A landscape with many peaks, sampled at points; each row gives a point and its height.
From any point a climber steps to the highest of the 2 points nearest to it. It stops when none of these is higher. Distance is the straight distance between rows; heights are no part of it.
q_770 h=62.2: [ -9   2  -1  13   9   8  -7   3  18   2   2   8   4  -2  -3   9 -10  -4
  23  12 -30]
q_444 h=32.3: [  6  11 -16  -3  27  22   8   2  -3  -3   7   0   5   2   9   1 -10  10
 -13 -16  15]
q_172 h=11.6: [-11   7  16 -25  27  -3 -16 -19  27  -4   8   2 -30  21  17 -48  14 -31
  26  24  -9]
q_302 h=11.4: [ 29  13  13   9  10 -23   6  -6 -27  11  14   0   3  -3 -16  -5   0   5
   7  12  -2]
q_756 h=15.1: [  4   5  35 -18   2  -5 -19  -3   7 -15  11  -1 -14   7  -2 -26  11  -2
  32  21 -19]
q_103 h=21.2: [ -3  10   8 -12   2 -29 -12 -22   1   6 -26  -2  -7  10  -8  15  -2  -1
  12 -17  14]
q_653 h=57.5: [ -4   1  -5  16 -22  -5  -1  22   2  19  -4   9  21 -15   1  30   2   2
  -4   7 -12]
q_950 h=57.4: [ -1   2  -3  29 -17   4   3  37   1  16 -24  -7  16  11   9   6  -6 -19
  12   4 -24]
q_64 h=10.4: [ 18   4  -1  29   5 -15  -6   1 -13   1  31  13   8  -8  -9  11   4  27
  12   9  -6]
q_578 h=53.3: [ 16 -11 -13  25 -16  -3  16  13 -12  24   2 -14   9  18  -3   6 -22  -9
 -16 -29  -1]
q_82 h=67.5: [ 11  -2 -23 -11  -1  -9  15  -5   1   4  36 -25  -7 -26   6  12  13  22
 -14   2 -21]
q_507 h=56.1: [ 12  11  -2  20  11  -7 -19  -1   3 -10  -9 -11 -10   7   0   9   2 -14
  34  -2 -22]
q_866 h=39.8: [ 10   9   5 -23  14   3  -5  15  -5 -22  -3   5 -17 -23   5  13  -7   1
  16   5  10]
q_117 h=41.5: [ -7  -2 -19  -7 -11 -18  17 -12 -11  21  17  10  14 -21  -6  -3  -3  13
 -41  19   6]
q_671 h=25.2: [  3  -4 -17  -2 -14  15   8  12 -15  -7  -8  -8  -4   0   8  26   6  13
 -19 -18  30]
q_410 h=19.8: [-14 -16 -27  -6 -34  20 -14  -7  -1 -14  -9   9  20 -10   7   8   4  18
 -36 -12  23]
q_517 h=40.9: [  7  -1  -6   6  18  -8  13  -9   0   4  22  17   9 -15  -7 -32  -3  17
 -15 -13  13]
q_85 h=8.4: [-25  -3   1 -10   1   8 -11 -37  39  -2   6  16   5   3   2 -37  20  -8
  26  35 -10]
q_602 h=44.4: [ -2  -6 -11   2   4  12  27   8  -8  14   4   0  10  -9   3  12 -21 -16
 -48  -1  16]
q_706 h=12.5: [ 27  15  22  -4   8 -34  14   5  -9  -8   9   5   9  13 -21   3  -2  16
  26  15 -23]
q_583 h=6.5: [  8   4   8 -30   7   2  -9 -11  -6  -6  21  -9   4 -11  19 -17  17  14
 -30  14   4]
q_800 h=40.7: [ -1  -9  27 -24   2 -12   3  -7   3 -12   4  15  -2 -20 -18  -2 -14   0
  -4   7 -17]
q_795 h=37.3: [  9  12  17 -32  11  17   8   3 -11  -9   4   4  -5 -10   9  16 -25   4
   3  13  -9]
q_801 h=32.2: [ -5 -10  -4  29  12  33  -6   4   1 -21  10  -2  -8   0  13 -12  11  -2
  -9 -19  15]
q_486 h=52.8: [  5   1   3   1  -5  -6   9  12  -2  17 -14   0   4  -5   0  14 -12  -4
   7  -9   9]
q_836 h=34.9: [ -7 -13  -5  -3   3  22 -19 -14  18 -17   7  -1 -11   9  15 -14  19  11
   8 -24  26]
q_297 h=33.9: [-22  -1  -7   1   4  -3 -25 -29  21  -3 -16  14 -24  30   9 -18  11  -9
  29  -7  17]
q_26 h=43.2: [  6   5  -3 -15  12  -9   0  14  18 -13  -7   7 -19 -10  -7 -16   9   3
  22 -11  21]
q_585 h=44.5: [ -9 -12 -22  20  -2   0   6  -8 -13   6  18  14  -2 -18  -5  -2   6  12
 -43   4  17]
q_67 h=38.5: [-17  -2  -7  -7  21  -4 -21 -13  18 -21  -2  -5 -31   8   7  -5   5 -14
  19 -21  25]
q_442 h=9.9: [-22   6  -4 -24  10  -4 -16 -16  23   2 -13   4 -15  13   6 -38  24 -17
  38  29  -8]
q_918 h=72.3: [ 18  -8 -18  19   5  10   6  -3  -6  11  26 -23   0  -5  18  24  10  12
  -7  -8 -17]
q_797 h=49.9: [  5 -19  -2 -12 -10  19  21 -19 -23  15  27 -20 -14 -15  14  -6  -6  12
 -32  15 -13]
q_364 h=56.5: [ 23   9 -13 -15   3  -4  16 -15 -17   8  43  -3  -6  -6 -17   9  -9  40
 -11  25 -16]
q_972 h=65.9: [  0  11 -18 -31  10   9  14 -13  18  13  19  -9 -17  -7  -1  22   9  20
   7  -3  -6]
q_783 h=21.5: [  5   6   7   5   9  25 -22  -5 -12 -12  -3 -12 -10   5  24  21  -2   4
 -11  -6  -7]
q_657 h=34.0: [-15 -17   3  17  -7  -1 -12   0  17 -10   0  14  -9  -9  -2 -13  14  -8
  15 -10   2]
q_91 h=51.2: [-11  19 -18  22  20 -13 -27  -2  12 -16 -18   5 -16  10   2  24  10 -12
  42   5  -1]
q_579 h=23.4: [  0  -7   7   3 -11   8 -12  -5 -12   1 -15  -9 -14 -12  14  17  19   2
 -17  -3  13]
q_401 h=48.6: [  4 -13 -15  17   7   0  16  -3 -16  13  10 -11   8  -3  -1  -6  -6  -4
 -37 -23   6]
q_31 h=31.1: [-15 -18   1   4 -15  14  -3  -3   3   8 -24   6   4   2   5 -27  17  -6
   5   2  15]
q_41 h=63.2: [  0  10  -6  31  -6  23   8  23 -13   9 -22 -10  14  17  18  27 -12 -17
 -14  -7  -4]
q_999 h=51.4: [  2  29   9 -16   6 -22   0  -6  22   1  -6  13 -10  17   0 -12  11  16
  44  18 -12]
q_434 h=30.1: [-26   4  -4  -2  -9   8  -9  -9   3  -1 -40   6  -7  33  12 -23  11  -1
  15 -14  17]
q_187 h=37.7: [ -5   6   3  20  22  -2 -12 -10   0 -15   0  21   6 -13 -11 -29  13  11
  -6   1  21]
q_83 h=78.7: [  3  -6  -9  13 -26  18  10   7  -9  17  11 -17 -10 -15   3  20   4  14
   3  -1 -21]
q_315 h=29.7: [-10  -2  -9  25  21  19  10  22   8 -17  -4  -6  -3  -5  11   8   5 -23
 -14 -27  11]
q_639 h=36.9: [  2  -9   4  13  18  10 -15  -7  -4  -6 -24  -1 -39  16   7  23 -10 -26
  24 -25  29]
q_269 h=47.3: [  9   6   7 -13 -21 -22   2   2 -15   8   3  21  15  -5 -17   0 -17  20
 -11  18   4]
q_145 h=56.2: [ -9  14  -2 -17   9  -7  -4 -13  17  10  -9   5   7  13  -5   9 -10  20
  27  13 -23]
q_40 h=34.8: [ -7   9  -4 -20  19  30  -7   3   3  -1   1   9  11  -6  15   3 -15  10
   0  12  -8]
q_116 h=19.0: [  3  -1  31 -13  -2 -30  -9 -21   3   4 -24  -9  -5  27 -12   2   0 -22
  21  -7  -5]
q_169 h=63.1: [-20   3   0  34 -13  -1 -10  25  -7  15 -10  15  19 -11   3  17  16 -21
  -4  -6   6]
q_179 h=25.1: [  6 -12   5  11   0   7  20  35  -6  -8   0  -6  18 -13  -2  -2 -11 -21
 -14 -10  -4]
q_958 h=29.6: [ -4  -1 -15  -1   9  27  35  14  -9  -8   6  -8 -12  10   4 -15 -10  -6
 -26 -19  27]
q_482 h=9.3: [  9  -4   1  18 -11   0 -10 -11 -18  -8  28  12   4 -17  -5  -8  -7  27
 -14  12  -8]
q_7 h=27.2: [ -2   0 -17  13  -3   2  17  27   5  -7  -3 -17   5  -4  -9  21   7 -18
 -26 -24  33]
q_665 h=71.6: [ -1  -4  -3 -16  -5  11  13  -4   5   8  -8 -20 -15  -1   3  28   7   3
  15  -3 -20]
q_807 h=13.5: [ -5  -6  19  -8  20 -15 -17  -5  12  -8   4 -15 -16  17   0 -32  15 -26
  21   9 -19]
q_57 h=44.3: [ -1   7   3   3 -17 -42  11  13  10  14 -11  11  18 -11 -27  32  -5 -25
  12   2   3]
q_436 h=50.6: [ 22   4   5 -20 -13 -17  22  -6  -2  11  11  11   8   6 -19   6 -24  26
   2  -5  -7]
q_70 h=46.1: [-17  11 -24  37  12  -7 -10  -2   4   4 -32   1  -7  31  11  17  12 -19
  28  -5  12]
q_900 h=27.1: [ 12  -9  16  23   7  22  18  36  -7  -8  -8 -14  -2   0   0  10  -9 -37
 -12 -25  15]
q_424 h=19.7: [  6  15   0  16  23  35  -7  15 -12 -14 -19 -16   0  13  19  19  15  -9
  -7  -7  19]
q_257 h=63.8: [ 11 -17 -13 -12 -26 -17   8   4   0   8  26 -18   9 -26  -6   7  10  15
 -22  21 -30]
q_842 h=5.6: [  8   4   5  -2  17  -5  -4 -17  -4   0  17 -19  19  -3   7 -18  20   7
  -7   5 -16]
q_985 h=69.5: [-18   9  -1  16   1  -8  -8   5  17   4 -20   4  -3   1 -11   6  19 -21
  37  28 -24]
q_100 h=8.2: [  4 -15 -20   0 -19  -3  -6 -15   4  -7  28  13  24 -13   0 -14 -23  30
 -32  17  -2]
q_722 h=53.2: [  8   1  -6 -16   9  22  10 -16  -8  12  35  -3  -3  -7   5 -13 -13  29
 -24  22 -17]
q_14 h=27.0: [ -2   3   3  -4  10  51  23  18   7  -8  13 -19 -19   9  18 -14  12  -5
 -22 -13  13]
q_723 h=26.5: [-14  -1   0  -4  -8  13 -20  -4  -5 -12 -26  -5  -3  25  10  13 -14  -3
  -6 -21  18]
q_633 h=23.6: [ 19  -8  17  -8  -1  21  12  28 -14 -13   2 -11  -7 -13   3 -17   1  -5
  -8  -7  -4]
q_47 h=48.3: [  2  -1  12  16 -16 -28  -2  20   1   8 -17   0   5  -3 -14  13  -3 -32
  11 -17  15]
q_860 h=21.6: [-19 -11   1  -2 -17  28 -17 -14  11 -19 -13  12  17   8   5 -12   0   9
 -20 -12  23]
q_897 h=41.3: [  2  14   6  27  26  -4 -11   3 -10  -3 -23   5 -10  23   3  16  -6 -10
  20 -17  18]
q_607 h=53.7: [ 25  -2 -11 -25 -12 -34  25  -3 -16   1  30   2  -3  -2 -23  12 -24  35
  -3  16 -20]
q_754 h=63.0: [  1   9 -13  20 -25  -7  25  47   2  36 -12   5  27   0  -4  11  -9 -27
   0  -4  -5]
q_197 h=55.9: [-26   5   2  33  -6   7  -7  17  -1   8 -39   8   4   4  -5   0   6 -34
   0  14   2]
q_793 h=37.5: [  3 -11  23  -2 -12 -19 -16  -2  -1 -16  -5  10  -3 -21 -10   2  -1 -14
   5  -9  -2]
q_532 h=44.0: [  4 -13  10 -12 -12 -15  10  -9  -9  10  -3   7  16 -19 -12   0 -13  -2
 -28   4 -11]
q_330 h=23.8: [-17 -15  14 -12  -4  17 -24  -6  -4 -28 -11   0   7   7   4  -5 -20  -8
 -30 -17   5]
q_763 h=61.9: [-33  -8  -4  17 -12  -8 -14   3  17  12 -31  16  18  -3  -3 -10  17 -26
  15  21  -9]
q_296 h=60.0: [  8   1  10 -11 -13 -15   5 -15 -12   8  21  -7   9  -9 -11  16   3  27
  -6  26 -26]
q_176 h=47.1: [  2   7  14 -29   5 -18  16  -9  16  -1  -3   9  -4   8 -19 -21   0   6
  30  -4   5]
q_549 h=13.6: [ 12  15  33 -12  25  -7  10  -1  -5  -3  17   1   2  10 -12 -18  -6  -1
  31  16 -17]
q_36 h=7.3: [ 10 -13   0 -29 -15  -3  -8 -19  -2  -8  25  -2  18  -4   6 -28  -4  31
 -30  14  -7]
q_252 h=43.8: [  4   2  -7 -17  -1  -7  13  -5  13   8  13  14  11   5 -18 -39   2  28
  11  -4  14]
q_411 h=23.7: [  3  -7  11 -19  -8  -6 -26 -23  -5  -1 -13   1  -6   5   2  19 -18   8
  -7  -6   4]
q_872 h=17.0: [  0   7  29 -24 -11 -18 -26 -12  -1 -12 -24  -7  -6  11   4 -11   7  -4
  20   6 -11]
q_378 h=58.0: [ 13  -7 -16  10 -25 -18  31  33 -11  22   7  -8  20   0 -13   6 -24  -6
 -14  -2  -3]

Call two points neighbours if one is among the 2 nearest of the other. Go from one point of each pair to the other, from neighbour to neighbour, staying as high as possible. Name the lowest point that can't be avoided.
q_67 and q_364 => q_657
q_754 and q_364 => q_117
q_723 and q_41 => q_410
q_169 and q_67 => q_639
q_985 and q_169 => q_197
q_41 and q_754 => q_950
